Points, in no order, along strands that fork and pass close to each other.
Two points are linked if the straight distance between their rows is under 63.6. Some points are linked to none.
biba: 15, -16, -54, -27, 17, 6, -32, 20, 33, -22, -7, -59, -18, -5, -2, 20, -5, -50, 3, -27
Feg: -4, 37, 16, -36, -38, -13, 28, 8, -14, 1, 21, -24, -17, -9, -41, -39, 9, 28, -4, -1
befe: -16, 40, 34, 42, -36, -12, 24, -5, -49, -23, 7, -14, 9, -16, -11, -3, -31, -8, 21, -5
Nuti: -2, 39, 41, 40, 10, -27, -11, -9, -2, -20, -16, 7, -18, -2, -7, 15, -1, -21, 30, -29
dufas: -1, -3, -43, -28, 13, -8, -29, -1, 12, -18, -25, -52, -8, -28, 14, 21, -16, -42, -2, -8
vagug: -17, 7, -28, -57, -41, -1, 32, 1, -13, 10, 20, -42, -6, -19, -29, -40, -11, 27, -25, 19
fefog: -46, -31, 11, 16, -37, 10, 21, -8, -42, 46, -4, -1, 45, -21, 22, -12, -4, 27, -15, 68
muve: -1, 43, -8, -28, 39, -9, 27, -1, 41, -33, -8, 15, -49, 21, -13, -9, -4, 25, 24, -29
fut: 45, 10, 13, 22, -9, 22, -5, -2, 2, -9, 52, 15, -12, 43, -36, -25, -13, -2, 11, -40
Fef: -6, -20, 9, 42, 0, 12, -38, 0, -23, 5, -24, -21, 25, -12, 28, 48, -45, -45, 4, -19
dil: 4, 45, -12, -25, 25, -38, -25, 11, 24, -41, -33, -46, -36, -28, 0, 8, 27, -31, 21, -27
ren: -11, 21, 31, 50, 8, -3, 7, -21, -14, -17, -14, 24, -4, 3, 9, 16, -15, -8, 15, -13
duno: -1, -33, -13, 0, 23, 2, -58, 9, 23, 14, -29, -30, 19, -5, 32, 52, -4, -39, -2, -11
Fiduz: 41, -8, -28, -60, -8, 20, 13, 8, 17, 7, 49, 0, -2, 26, -36, -41, -1, 34, -20, -1
Pab: -25, 22, 48, 35, -12, -34, -18, -13, -37, 0, -35, -13, 20, -34, 20, 26, -6, -22, 19, 10
vak: -36, -29, -19, -53, 23, -17, 1, -6, 17, 32, -25, 8, -9, -26, 7, -8, 40, 29, -25, 48
Mifam: -4, 7, -6, -25, 34, -27, -19, 11, 38, -7, -23, 3, -18, -13, 6, 22, 49, -4, -3, 0
finub: -17, -34, -12, 33, -12, 48, 32, -19, -28, 14, -2, 42, 23, 18, 28, 3, -38, 23, -21, 17
Puba: -25, 27, -21, 18, 7, 3, 29, -19, -41, -31, -30, -13, -9, -22, 22, 11, -60, -10, 18, 0
gagu: -16, 10, -28, -55, 17, -24, 3, 6, 32, -7, -18, -13, -19, -23, -11, -7, 27, 15, -12, 12
novon: 8, 22, -25, -46, -7, -22, -18, 24, 18, -32, -10, -72, -26, -24, -17, -5, 16, -30, 7, -29
vika: 23, 21, 30, 14, -10, 12, 28, -19, -9, 2, 36, 47, -7, 35, -22, -40, 1, 35, 7, -1
moz: 16, -27, -27, -27, 16, -25, -51, 39, 55, 1, -12, -40, 6, -10, 24, 40, 53, -31, -3, -8
zetoz: -24, -20, 51, 26, -7, 5, -29, -9, -7, 55, -24, 23, 42, -4, 34, 33, 18, 13, -3, 26
mesi: -10, 33, -12, -13, 37, -23, -5, -22, 1, -29, -57, -9, -24, -34, 23, 20, -14, -24, 20, -2
Tev: -4, 15, 32, 50, -38, 6, 39, -10, -45, 2, 30, 29, 22, 10, -9, -21, -22, 24, 10, 16
Faru: -23, -21, -44, -30, -21, 13, 30, -17, -17, 5, 0, -19, 9, -22, -1, -12, -41, 16, -22, 26
falub: 25, -3, -4, 0, 1, -20, -49, 33, 32, -19, 6, -60, -16, -4, -9, 16, 32, -58, 20, -35
kiso: -14, -11, 46, 8, -35, -20, -13, -5, -19, 43, 9, -3, 33, -13, -2, 4, 22, 8, -8, 37
Zap: -5, 15, -7, -7, 39, -28, -40, -14, 7, -26, -58, -28, -17, -35, 35, 32, 3, -42, 20, -9
zevim: -10, 53, 1, -37, 24, -29, 28, -2, 29, -23, -10, 2, -46, 3, -22, -19, 17, 26, 17, -14
Kad: 23, -24, -5, -17, 16, -2, -6, 4, 29, 19, 13, 34, 0, 19, -6, -6, 37, 10, -15, 8
Vekik: 76, -27, 0, 4, -4, 38, -24, 9, -2, 13, 60, 20, 14, 46, -36, -28, 4, -4, -14, -22
Lur: 18, -16, -57, -51, 7, -10, -25, 30, 46, -18, 8, -57, -16, -9, -7, 5, 23, -31, -9, -21
Pog: 24, -27, 4, 47, -28, 48, 9, -6, -35, 10, 39, 28, 27, 38, 5, -2, -46, 2, -15, -11
fome: 7, -9, -10, -36, 16, -41, -37, 28, 37, -1, -13, -27, -4, -17, 4, 21, 61, -16, -4, 1
Zofi: -16, 51, 12, -40, 12, -43, 13, 3, 11, -19, -24, -11, -36, -27, -14, -13, 37, 9, 13, 1
piro: -29, 34, 54, 23, 6, -40, 7, -17, -18, -1, -31, 8, -5, -31, 4, 1, 24, 8, 18, 21
Devu: 4, -54, -22, 14, 30, 42, -31, 8, 25, 14, -20, 16, 9, 19, 36, 47, -22, -31, -17, -22
Seba: 5, 21, -12, 12, 41, -11, -20, -2, 23, -34, -23, -8, -30, 1, 10, 21, -10, -38, 21, -33
Domos: 16, -7, -2, -9, -17, -3, -13, 6, 13, 3, 17, -16, 3, 8, -25, 0, -1, -16, -11, -8
Nokor: 6, 23, -31, -13, -8, 9, 2, 3, 1, -36, 14, -55, -24, -2, -18, -2, -53, -27, 18, -42
lomo: -25, -3, 8, 35, 37, 21, 8, -20, -4, -3, -47, 47, 0, 3, 44, 34, -16, -3, -4, -5
voli: 33, 2, -10, -22, 27, -29, -25, 36, 55, -9, 21, 5, -16, 14, -10, 5, 81, -5, 6, -25
Fotom: -34, 0, 10, 26, 18, 13, 41, -29, -9, 12, -21, 56, -3, 4, 23, -3, -1, 36, -2, 28
Vego: -22, 27, -37, -57, 26, -8, 29, -11, 17, -24, -27, -17, -36, -18, 1, -13, -12, 21, 5, 7
ranon: 28, -43, -30, 10, -7, 30, -31, 9, 16, 1, 21, -28, 7, 15, -5, 17, -29, -40, -10, -23
sof: 14, 10, -24, -28, 16, 10, 7, 4, 38, -14, 17, 7, -30, 20, -15, -12, -2, 12, 5, -24
foro: 18, -51, -21, 22, 14, 35, -52, 12, 20, 7, -3, -27, 6, 13, 16, 37, -24, -56, -1, -31
rad: -4, 32, 21, -8, -46, -23, 11, 3, -20, -3, 21, -27, 1, -17, -32, -26, 2, -2, -4, -10
donif: -11, -26, -15, 15, -26, 34, 34, -15, -30, 20, 19, 24, 24, 9, 3, -18, -27, 28, -19, 37
digir: 42, -28, -48, -38, -1, 31, 6, -1, 17, 10, 40, 13, 4, 33, -23, -27, -14, 16, -25, -2
zolaf: 58, 16, 30, 21, -3, 8, -19, 13, 13, -10, 52, 7, -18, 43, -43, -27, 12, -20, 18, -42
bufu: -39, 12, 19, 9, 12, -5, 39, -23, -8, 14, -5, 49, -6, 6, 3, -25, 16, 47, 7, 35
Lezep: -32, 51, 44, -1, -11, -45, 24, -14, -19, -10, -14, 5, -14, -30, -16, -19, 27, 23, 16, 19
sogu: -8, -46, -14, -3, -24, 16, -13, -5, -5, 34, 1, -11, 34, -4, 13, 19, -19, -9, -27, 21
gizun: -50, -7, 10, 32, -40, 2, 39, -3, -61, 19, -1, -9, 33, -27, 17, -30, -6, 39, 1, 69
fisi: 71, -29, 10, 6, 2, 19, -41, 12, 10, 27, 47, 28, 18, 42, -17, -12, 27, -8, -14, -11
zoda: 30, 48, 28, -10, -5, -37, -15, 30, 29, -27, 17, -21, -29, 10, -36, -16, 53, -11, 23, -44
vuz: 35, 1, 5, -4, -30, 9, -1, 2, -6, 2, 46, -7, 6, 11, -33, -23, -8, -5, -4, -9
nid: -4, 53, 7, -42, 10, -52, -6, 24, 26, -21, -20, -31, -37, -24, -19, -11, 62, 1, 8, -18
relu: 29, -17, -8, -37, 14, 9, 5, -2, 23, 23, 26, 43, 0, 24, -17, -30, 42, 37, -22, 19
Vora: 8, 35, -10, -30, 33, -34, -1, 21, 50, -31, -9, -6, -37, 4, -9, -2, 46, -1, 19, -29
fugu: -40, -28, -12, -31, 15, 0, 17, -12, 0, 39, -13, 18, 3, -15, 6, -21, 25, 41, -24, 61
ravo: -19, 53, 19, 12, -34, -19, 36, -2, -40, -22, 4, -26, -2, -19, -20, -21, -26, 14, 18, 5
momi: -21, -15, -30, -12, -38, 11, 13, -6, -32, 4, 7, -41, 29, -27, -3, -5, -43, -8, -17, 24
kovi: -20, 0, 49, 29, -9, -26, -9, -16, -13, 31, -12, 20, 22, -4, 3, 4, 27, 13, 3, 26
Pebaf: -33, -3, -8, 46, -23, 26, 39, -7, -53, -6, -15, 9, 28, -7, 32, 9, -49, 7, 2, 29
nevo: -20, -10, -1, 11, 23, 4, 3, -17, -4, 4, -42, 19, 4, -11, 34, 29, -18, -6, -3, 13
saso: -36, 19, 5, -5, -50, -13, 42, -3, -45, 4, 11, -26, 13, -31, -15, -32, -9, 19, -3, 37
Vela: 25, 21, -15, -45, 21, -15, 7, 14, 44, -8, 16, 10, -25, 20, -27, -20, 38, 21, 6, -18
Mosi: -8, -1, 21, 36, -28, 4, 3, 0, -24, 0, 6, -4, 19, -3, -4, 15, -25, -13, -1, 1
limu: 39, 0, -26, -22, 15, -9, -25, 31, 48, -25, 27, -33, -29, 20, -17, -6, 37, -27, 13, -43
Nav: 39, -51, -36, -22, 5, 35, -16, 5, 27, 17, 27, 11, 13, 33, -4, 2, -7, -2, -28, -1
marat: -39, 5, 49, 41, -31, -19, 20, -13, -47, 26, -9, 12, 31, -20, 17, -10, 11, 24, 9, 51
Deza: 19, 38, 26, -12, 3, -4, 31, -11, 11, -1, 30, 39, -26, 30, -28, -42, 11, 50, 14, -5
lutid: -41, -6, 30, 71, -5, 23, 46, -9, -46, 9, -21, 58, 20, 10, 38, -2, -10, 33, 4, 33
vuniz: 1, 14, -51, -35, 4, 14, 16, -1, 17, -31, 7, -44, -29, 1, -17, -10, -54, -7, 10, -27
Labi: 28, -43, -30, -32, 3, -9, -43, 33, 45, 10, 12, -31, 9, 0, 1, 22, 41, -27, -16, -8
dat: 40, 28, 9, -14, 19, -34, -19, 39, 45, -22, 26, -4, -28, 20, -22, -13, 74, -10, 19, -44
tuk: -31, 12, -9, -43, -48, -13, 25, 3, -33, 8, 0, -52, 5, -45, -19, -31, -5, 17, -18, 33
kavon: -43, -34, 32, 8, -8, 0, -14, -11, -21, 59, -26, 14, 44, -11, 39, 19, 17, 26, -11, 52
savo: 4, -21, 6, 59, 9, 25, -32, 3, -14, -17, -14, -16, 2, -1, 19, 39, -46, -54, 11, -43
valev: -34, 16, -4, 39, -35, 7, 46, -3, -65, -18, -10, -11, 24, -26, 17, -3, -46, 11, 19, 37
Vulo: 9, 26, -8, -3, -10, -10, -14, 8, 5, -34, 5, -57, -21, -13, -20, -1, -27, -40, 16, -36
Goduv: 73, -35, -15, -8, 11, 16, -45, 31, 24, 10, 55, 5, 11, 39, -15, -16, 37, -13, -5, -20
folez: -2, 33, 12, 13, -7, -23, -13, -6, -7, -22, -15, -34, -10, -26, -11, 6, -16, -32, 16, -22
Biz: 10, 15, -2, -47, 25, -34, 6, 19, 44, -4, 2, 18, -29, 4, -22, -15, 73, 25, 0, -2
bebi: 9, 32, -21, -14, 8, 16, 34, -9, 15, -29, 20, -1, -35, 26, -19, -18, -44, 22, 22, -33
lapev: 42, 8, 22, 8, -29, -9, -37, 21, 12, -10, 40, -39, -7, 13, -43, -16, 12, -41, 13, -39
dobo: 36, -30, -30, 4, -10, 39, -8, 0, 0, -4, 37, -8, 1, 27, -18, -5, -40, -16, -13, -28
Doku: 3, 17, -18, 15, 17, 13, 14, -9, 9, -27, 9, 3, -23, 17, -11, 4, -37, -3, 16, -33
Netev: -6, 17, 25, 70, -12, 29, 43, -9, -43, -24, 10, 42, 7, 21, 6, 6, -41, 8, 13, -16
mit: -19, 28, -32, -13, 17, -10, 18, -20, -22, -34, -34, -23, -17, -32, 12, 4, -47, -12, 13, 3
vovu: 30, -13, -13, -17, 28, -12, -19, 21, 46, -1, 14, 19, -8, 18, -5, 6, 53, 5, -6, -10
zotid: -2, 24, 3, -31, 13, -6, 37, -11, 14, 1, 12, 31, -26, 17, -24, -30, 16, 46, 4, 5
Vesa: -27, -2, -36, -65, -9, 2, 30, -4, 2, 14, 0, -19, -10, -22, -23, -30, 5, 36, -26, 32
Kiz: -18, -39, 16, 41, -38, 38, 7, -5, -39, 42, 6, 26, 54, 14, 33, 4, -19, 20, -19, 33
Korom: -29, 0, 17, 59, 19, 29, 30, -17, -30, -11, -39, 53, 5, 3, 47, 27, -34, 3, 7, -6
gitif: 5, -58, -6, 14, -13, 40, -21, -1, -6, 41, 2, 12, 40, 12, 23, 30, -30, -10, -28, 6
tebob: -2, 4, 20, 57, -51, 13, 11, 1, -53, -9, 20, -16, 35, -1, -1, 10, -47, -15, 7, -1
noz: -12, -18, -12, 3, 8, -2, -31, -10, 4, 5, -35, -19, 12, -23, 24, 42, -22, -34, -7, 1
siti: -23, -9, -6, -12, 46, -15, -26, -16, 7, 6, -72, 9, 0, -28, 54, 43, 7, -11, -1, 19
Nide: -6, 29, -9, -44, -6, -29, -15, 5, 6, -21, -29, -55, -19, -41, -12, -2, 14, -19, -1, -5
todud: 24, 4, -57, -46, 18, -3, -15, 35, 52, -30, 19, -48, -31, 13, -11, -8, 22, -23, 12, -39
Mep: 32, -40, -6, 25, 13, 57, -7, -1, 12, 7, 20, 46, 1, 49, 1, 5, -17, -2, -17, -23
Gome: -3, -8, 5, -27, -17, 8, 31, -10, -11, 31, 26, 22, 5, 5, -22, -49, 21, 48, -23, 43
lok: -2, -28, 7, 29, -4, 26, 9, -10, -9, 22, 2, 36, 19, 16, 14, 9, -16, 7, -21, 14
Rif: 37, 23, 8, 10, -17, 23, 24, -8, -9, -16, 52, 17, -10, 39, -33, -31, -37, 25, 14, -28
kufoz: 14, 36, -1, -8, -5, 14, 45, -14, -3, -22, 38, 15, -23, 33, -26, -31, -43, 38, 20, -25
ritik: -26, 28, 38, -13, -25, -32, 17, -4, -17, 16, 5, 0, -5, -20, -22, -35, 36, 27, -2, 26
nifid: -5, 35, 6, -59, 7, -42, 1, 28, 32, -5, -10, -16, -30, -15, -23, -21, 78, 25, 0, -5
fir: -36, 18, 19, 51, 15, 2, 32, -23, -44, -14, -51, 35, 2, -17, 47, 12, -27, 10, 18, 20
voki: -21, -32, -42, -11, -3, 29, 27, -17, -6, 10, -5, 7, 12, -3, 14, 2, -39, 12, -25, 21
dezu: 9, -31, 22, 18, 4, 4, -40, 5, 14, 27, -11, 12, 27, 9, 17, 32, 14, -15, -6, -8
konu: -26, -12, 2, 26, -39, 17, 42, -8, -44, 19, 19, 8, 25, -3, 3, -30, -19, 37, -6, 48
daviz: -31, -30, 9, -13, -6, 2, 25, -13, -12, 46, 4, 32, 6, 2, -4, -40, 27, 53, -25, 61
vemaz: -16, 34, -22, -39, 33, -26, 9, -9, 13, -30, -42, -13, -35, -24, 5, 1, -1, 0, 14, -4
goluv: 43, -51, -37, -22, 25, -6, -51, 46, 51, 10, 21, -18, 12, 23, 13, 27, 55, -27, -6, -22
pego: 55, 6, -35, -32, 28, 0, -18, 41, 54, -30, 48, -16, -29, 40, -18, -20, 39, -8, 17, -51
tubof: -20, -41, 20, 21, -50, 13, 11, -6, -44, 47, 14, 0, 61, -6, 12, -8, -7, 17, -16, 49
fusuk: -41, 13, 29, 0, -19, -32, 8, -15, -37, 13, -22, -19, 16, -47, 11, -5, 5, 8, -1, 40
vod: 15, -52, -23, -5, 15, 14, -59, 25, 36, 14, -2, -25, 10, 13, 19, 39, 4, -48, -8, -23
Kovub: -26, 2, -33, 20, -13, 30, 47, -9, -43, -22, -4, -3, 12, -5, 17, 8, -66, 6, 0, 11
rukip: -26, -4, -19, 18, 16, 16, 8, -21, -30, -16, -39, -2, 4, -26, 34, 24, -45, -16, 1, 3
zun: -26, 12, 8, -14, 45, -36, -14, -15, 9, -2, -57, 7, -8, -31, 30, 28, 23, -6, 8, 20
des: 13, -61, -6, 25, 3, 47, -37, 9, 10, 35, -3, 22, 27, 24, 27, 41, -22, -24, -25, -18
potu: 68, -2, -16, -22, 24, 12, -13, 20, 30, -8, 49, 22, -15, 45, -31, -31, 35, 13, 2, -26
zamim: -36, -21, -3, -31, 31, -11, -10, -12, 18, 27, -37, 14, 3, -15, 19, 19, 31, 15, -12, 41
matop: 25, 0, 12, 10, -22, -14, -44, 23, 13, -14, 22, -52, -3, -5, -24, 5, 6, -54, 8, -37
Vivu: 45, -3, 29, -11, -12, 5, -10, -4, 2, 32, 46, 35, 15, 28, -27, -36, 48, 29, -20, 13
Dola: -10, 47, 11, -14, -15, -38, -12, -3, -6, -23, -27, -48, -15, -46, -9, 3, -1, -25, 12, -8
vafim: 23, -23, 2, 21, -8, 27, -6, -6, 2, 11, 23, 31, 9, 31, -5, 4, -15, -4, -15, -15
Dudo: 25, -25, -30, 3, 36, 41, 7, -4, 28, -7, 14, 50, -18, 49, 2, 1, -16, 13, -10, -20
nirat: -10, -3, -28, -15, 8, -7, -11, -4, 10, -8, -23, -20, -8, -20, 8, 17, -15, -23, -9, 2
dobek: 5, 12, -30, -32, 5, 1, 7, 3, 23, -23, 1, -28, -20, 1, -16, -7, -15, -5, 2, -20
lon: 6, -43, -31, 3, 50, 26, -28, 7, 44, 1, -25, 25, -7, 21, 28, 42, -1, -19, -10, -21
Tur: 31, -19, 36, -11, -18, -11, -31, 5, 8, 41, 31, 17, 29, 10, -15, -14, 47, 12, -19, 21
tadir: -12, 36, 42, 30, 2, -34, -15, -13, -20, -19, -27, -14, -4, -31, 10, 21, 0, -31, 23, -6
gitop: -52, 4, 32, 29, -23, -25, 14, -12, -60, 22, -28, -14, 32, -44, 28, -3, -4, 19, 9, 59
digil: 13, -41, 18, 62, -18, 55, -13, -4, -23, 14, 16, 38, 25, 33, 17, 18, -36, -15, -13, -22
beru: 20, -20, -12, -27, -17, -11, -31, 16, 26, 7, 15, -30, 5, -7, -14, 8, 20, -24, -18, -4
vor: 35, 7, 25, -4, -48, -1, -24, 13, -13, 5, 45, -31, 11, 2, -45, -25, 5, -22, -6, -19
Lebol: 48, 7, 13, -19, 7, -3, -12, 8, 20, 4, 41, 29, -1, 35, -34, -31, 41, 20, -7, -9
Tekat: -30, -29, -23, -31, 49, -5, -8, -13, 18, 20, -57, 17, 9, -24, 39, 31, 8, 6, -13, 37
Minap: -31, -11, 49, 44, 5, 6, -9, -9, -23, 38, -41, 32, 32, -6, 46, 35, -1, 2, 1, 15
fof: 36, -8, -28, -65, 1, 11, 12, 8, 25, 16, 38, 16, -7, 19, -37, -46, 37, 45, -22, 13
lafib: -1, -15, -19, 48, -2, 35, -1, -5, -28, -25, -4, -11, 2, 1, 12, 29, -71, -45, 5, -35
lom: -23, -44, 11, 6, -22, 21, -14, -10, -13, 53, -10, 7, 46, -7, 28, 21, -8, 8, -22, 39
Mifu: -40, 17, 35, 0, 4, -22, 22, -14, -13, 22, -9, 28, -9, -16, -9, -25, 36, 39, -1, 41
moved: 12, 2, 44, 41, 25, 2, -13, -1, 17, 2, -11, 59, -2, 27, 9, 22, 19, -1, 6, -18
let: -4, -15, 7, 30, -24, 11, -18, 2, -21, 4, 2, -27, 22, -13, 7, 23, -42, -33, -2, -7
zomez: -27, 0, -32, 5, -29, 16, 33, -8, -53, -15, -5, -37, 21, -30, 12, 2, -63, -6, -1, 22
dig: -26, 21, -46, -41, 17, 2, 36, -22, -8, -23, -27, -20, -28, -20, 6, -8, -49, 13, 6, 4
birif: 4, -2, 22, 7, -43, 3, 19, -8, -25, 21, 32, 3, 20, 1, -21, -30, -3, 19, -11, 24
Tuzu: -32, 13, -13, -56, 20, -39, -1, -1, 7, 0, -42, -24, -22, -50, 0, -4, 29, 10, -6, 29
Depub: -27, -8, -24, -5, 6, 11, 37, -19, -13, 0, -12, 22, -1, -8, 11, -7, -26, 27, -5, 26
labet: 4, 6, 19, 36, 27, 7, 0, -12, 11, -6, -9, 39, -16, 18, 6, 20, -5, -6, 7, -24
vuda: 38, -25, -12, 18, -29, 44, 2, -3, -19, 5, 53, 7, 22, 32, -21, -16, -45, -4, -15, -13
tubeg: -39, 10, 5, -34, -1, -34, 1, -14, -17, 4, -38, -21, -7, -50, 8, -5, 15, 6, 0, 37
kudi: 3, -25, 43, -11, -36, -16, -27, 1, -5, 52, 16, -2, 37, -6, -8, -5, 47, 18, -21, 40
nif: -11, -13, -46, -50, 29, 1, 3, 1, 35, -4, -18, -6, -18, -8, 3, 13, 6, 7, -17, 8
Lekif: 26, -58, -16, -3, -7, 43, -19, -2, 3, 39, 21, 20, 29, 25, 9, 10, -14, -2, -33, 5
bik: -18, 31, 21, 55, -18, 5, 38, -7, -45, -29, -1, 16, 4, -4, 5, 1, -39, 5, 25, 1
lige: -35, 6, 55, 62, -9, -6, -6, -13, -49, 12, -37, 20, 36, -20, 40, 32, -11, -6, 18, 17
lof: -22, 15, 64, 59, -19, -23, -14, -9, -36, 6, -14, 3, 28, -15, 12, 25, -4, -13, 17, -2
bire: 34, -1, -21, -10, 25, 21, 11, 3, 36, -11, 26, 34, -25, 45, -18, -9, -9, 14, -1, -28
mifi: 63, -44, -28, -9, 23, 10, -47, 39, 44, 1, 41, -15, 1, 40, -2, 3, 38, -31, -2, -29
kemid: -35, 37, 6, 17, -42, -13, 52, 0, -60, -17, 2, -21, 11, -31, 0, -22, -31, 19, 19, 35
Dulir: 8, 35, -22, -16, 46, -21, -17, 3, 29, -49, -33, -31, -46, -13, 14, 16, 3, -34, 32, -33
pap: -12, -23, -8, 48, -10, 41, 3, -3, -34, -14, -20, 1, 19, 4, 35, 38, -68, -30, -3, -13
vori: 11, 5, 27, 45, -17, 25, 29, -18, -26, 5, 28, 53, 9, 34, -6, -19, -21, 26, 3, 2
nutu: -4, 19, -2, 1, -38, -2, 10, -1, -22, -11, 16, -34, 5, -15, -21, -13, -33, -14, 5, -7
mivu: 1, -1, 55, 31, 4, -10, -14, -10, 8, 28, -1, 48, 15, 13, 3, 13, 34, 11, -1, 2
boged: 14, 20, 2, -8, 20, -32, -39, 22, 36, -27, -19, -48, -23, -23, 4, 23, 38, -44, 19, -26
doguk: 1, -31, -47, -21, 41, 14, -8, 3, 41, 1, -19, 19, -12, 12, 13, 23, -2, -7, -17, -7
bov: -2, 13, 9, -41, -24, -8, 29, -3, -3, 16, 21, 4, -7, -2, -33, -50, 19, 39, -16, 17
bal: -14, 12, -16, -27, 10, 3, 33, -15, 12, -3, -2, 17, -17, 4, -7, -19, -6, 32, -4, 14
pudef: 1, 1, 17, 21, 27, -17, -27, 6, 27, -5, -23, 11, -6, 4, 9, 32, 22, -27, 11, -15
Meze: -38, 14, 30, 39, 17, -3, 26, -24, -20, 4, -35, 48, -3, -3, 22, 10, 0, 21, 11, 15
Bogiv: 54, 2, -36, -49, 33, 6, -3, 27, 54, -19, 41, 8, -30, 46, -22, -25, 26, 15, 13, -37
Mer: 14, 51, 13, -10, 14, -34, -8, 14, 30, -38, -3, -23, -40, 0, -22, -7, 26, -13, 28, -43
bap: -3, 26, -13, -30, 53, -46, -5, 15, 49, -27, -29, 5, -35, -14, 6, 11, 57, 4, 16, -14
peki: 66, 15, 20, 7, 11, -13, -28, 30, 32, -12, 49, 15, -18, 44, -32, -26, 47, -9, 21, -45
Zavun: -4, 17, -12, 16, -12, 10, 20, -7, -14, -25, 10, -12, -7, 5, -11, -1, -49, -8, 12, -17
Nede: -20, 15, 52, 51, -43, -10, 27, -7, -45, 17, 20, 16, 31, -4, -8, -21, 6, 20, 3, 28
lutos: -31, -25, 28, 61, -24, 35, 28, -9, -42, 27, -10, 48, 43, 11, 42, 2, -11, 28, -5, 31
Soza: -29, 29, 36, 3, 26, -47, -8, -23, -16, -2, -55, 12, -15, -37, 20, 16, 25, -1, 16, 26
lefe: 0, -22, 20, 61, -11, 37, -6, -6, -32, 4, -5, 24, 24, 12, 20, 31, -47, -20, -5, -26

A fork is a point with three links. Follow the links from the first point to the second and name the forks in between, in order.
fome, matop: Labi
Kad, moved: gitif > tadir
vuniz, nirat: folez > tadir
lof, lok: tadir > folez > sof
konu, nifid: sof
momi, sogu: gitif
lapev, des: Labi > gitif
gitif, pego: tadir
Tur, Kad: tadir > gitif
tuk, Depub: kemid

Follow the links from the first point to the second, and from the first to the third. Name the last point that the two ways share.
zoda, novon, moved: tadir
ren, tubeg, Mep: tadir
Tuzu, kavon, Nav: gitif
vori, labet, digir: gitif
Dulir, relu, mifi: Labi
Nide, nifid, digir: folez
Tev, befe, tuk: kemid
kiso, lutos, zevim: sof
lutos, kiso, Nide: folez
mifi, dil, lom: Labi

A fork is a point with three links, a tip a point with one. Leave the first point through the second and follow the links. Name the first fork or tip that comes.
foro, ranon: tebob
fefog, gizun: sof
kudi, kiso: tadir
voki, Depub: gitif
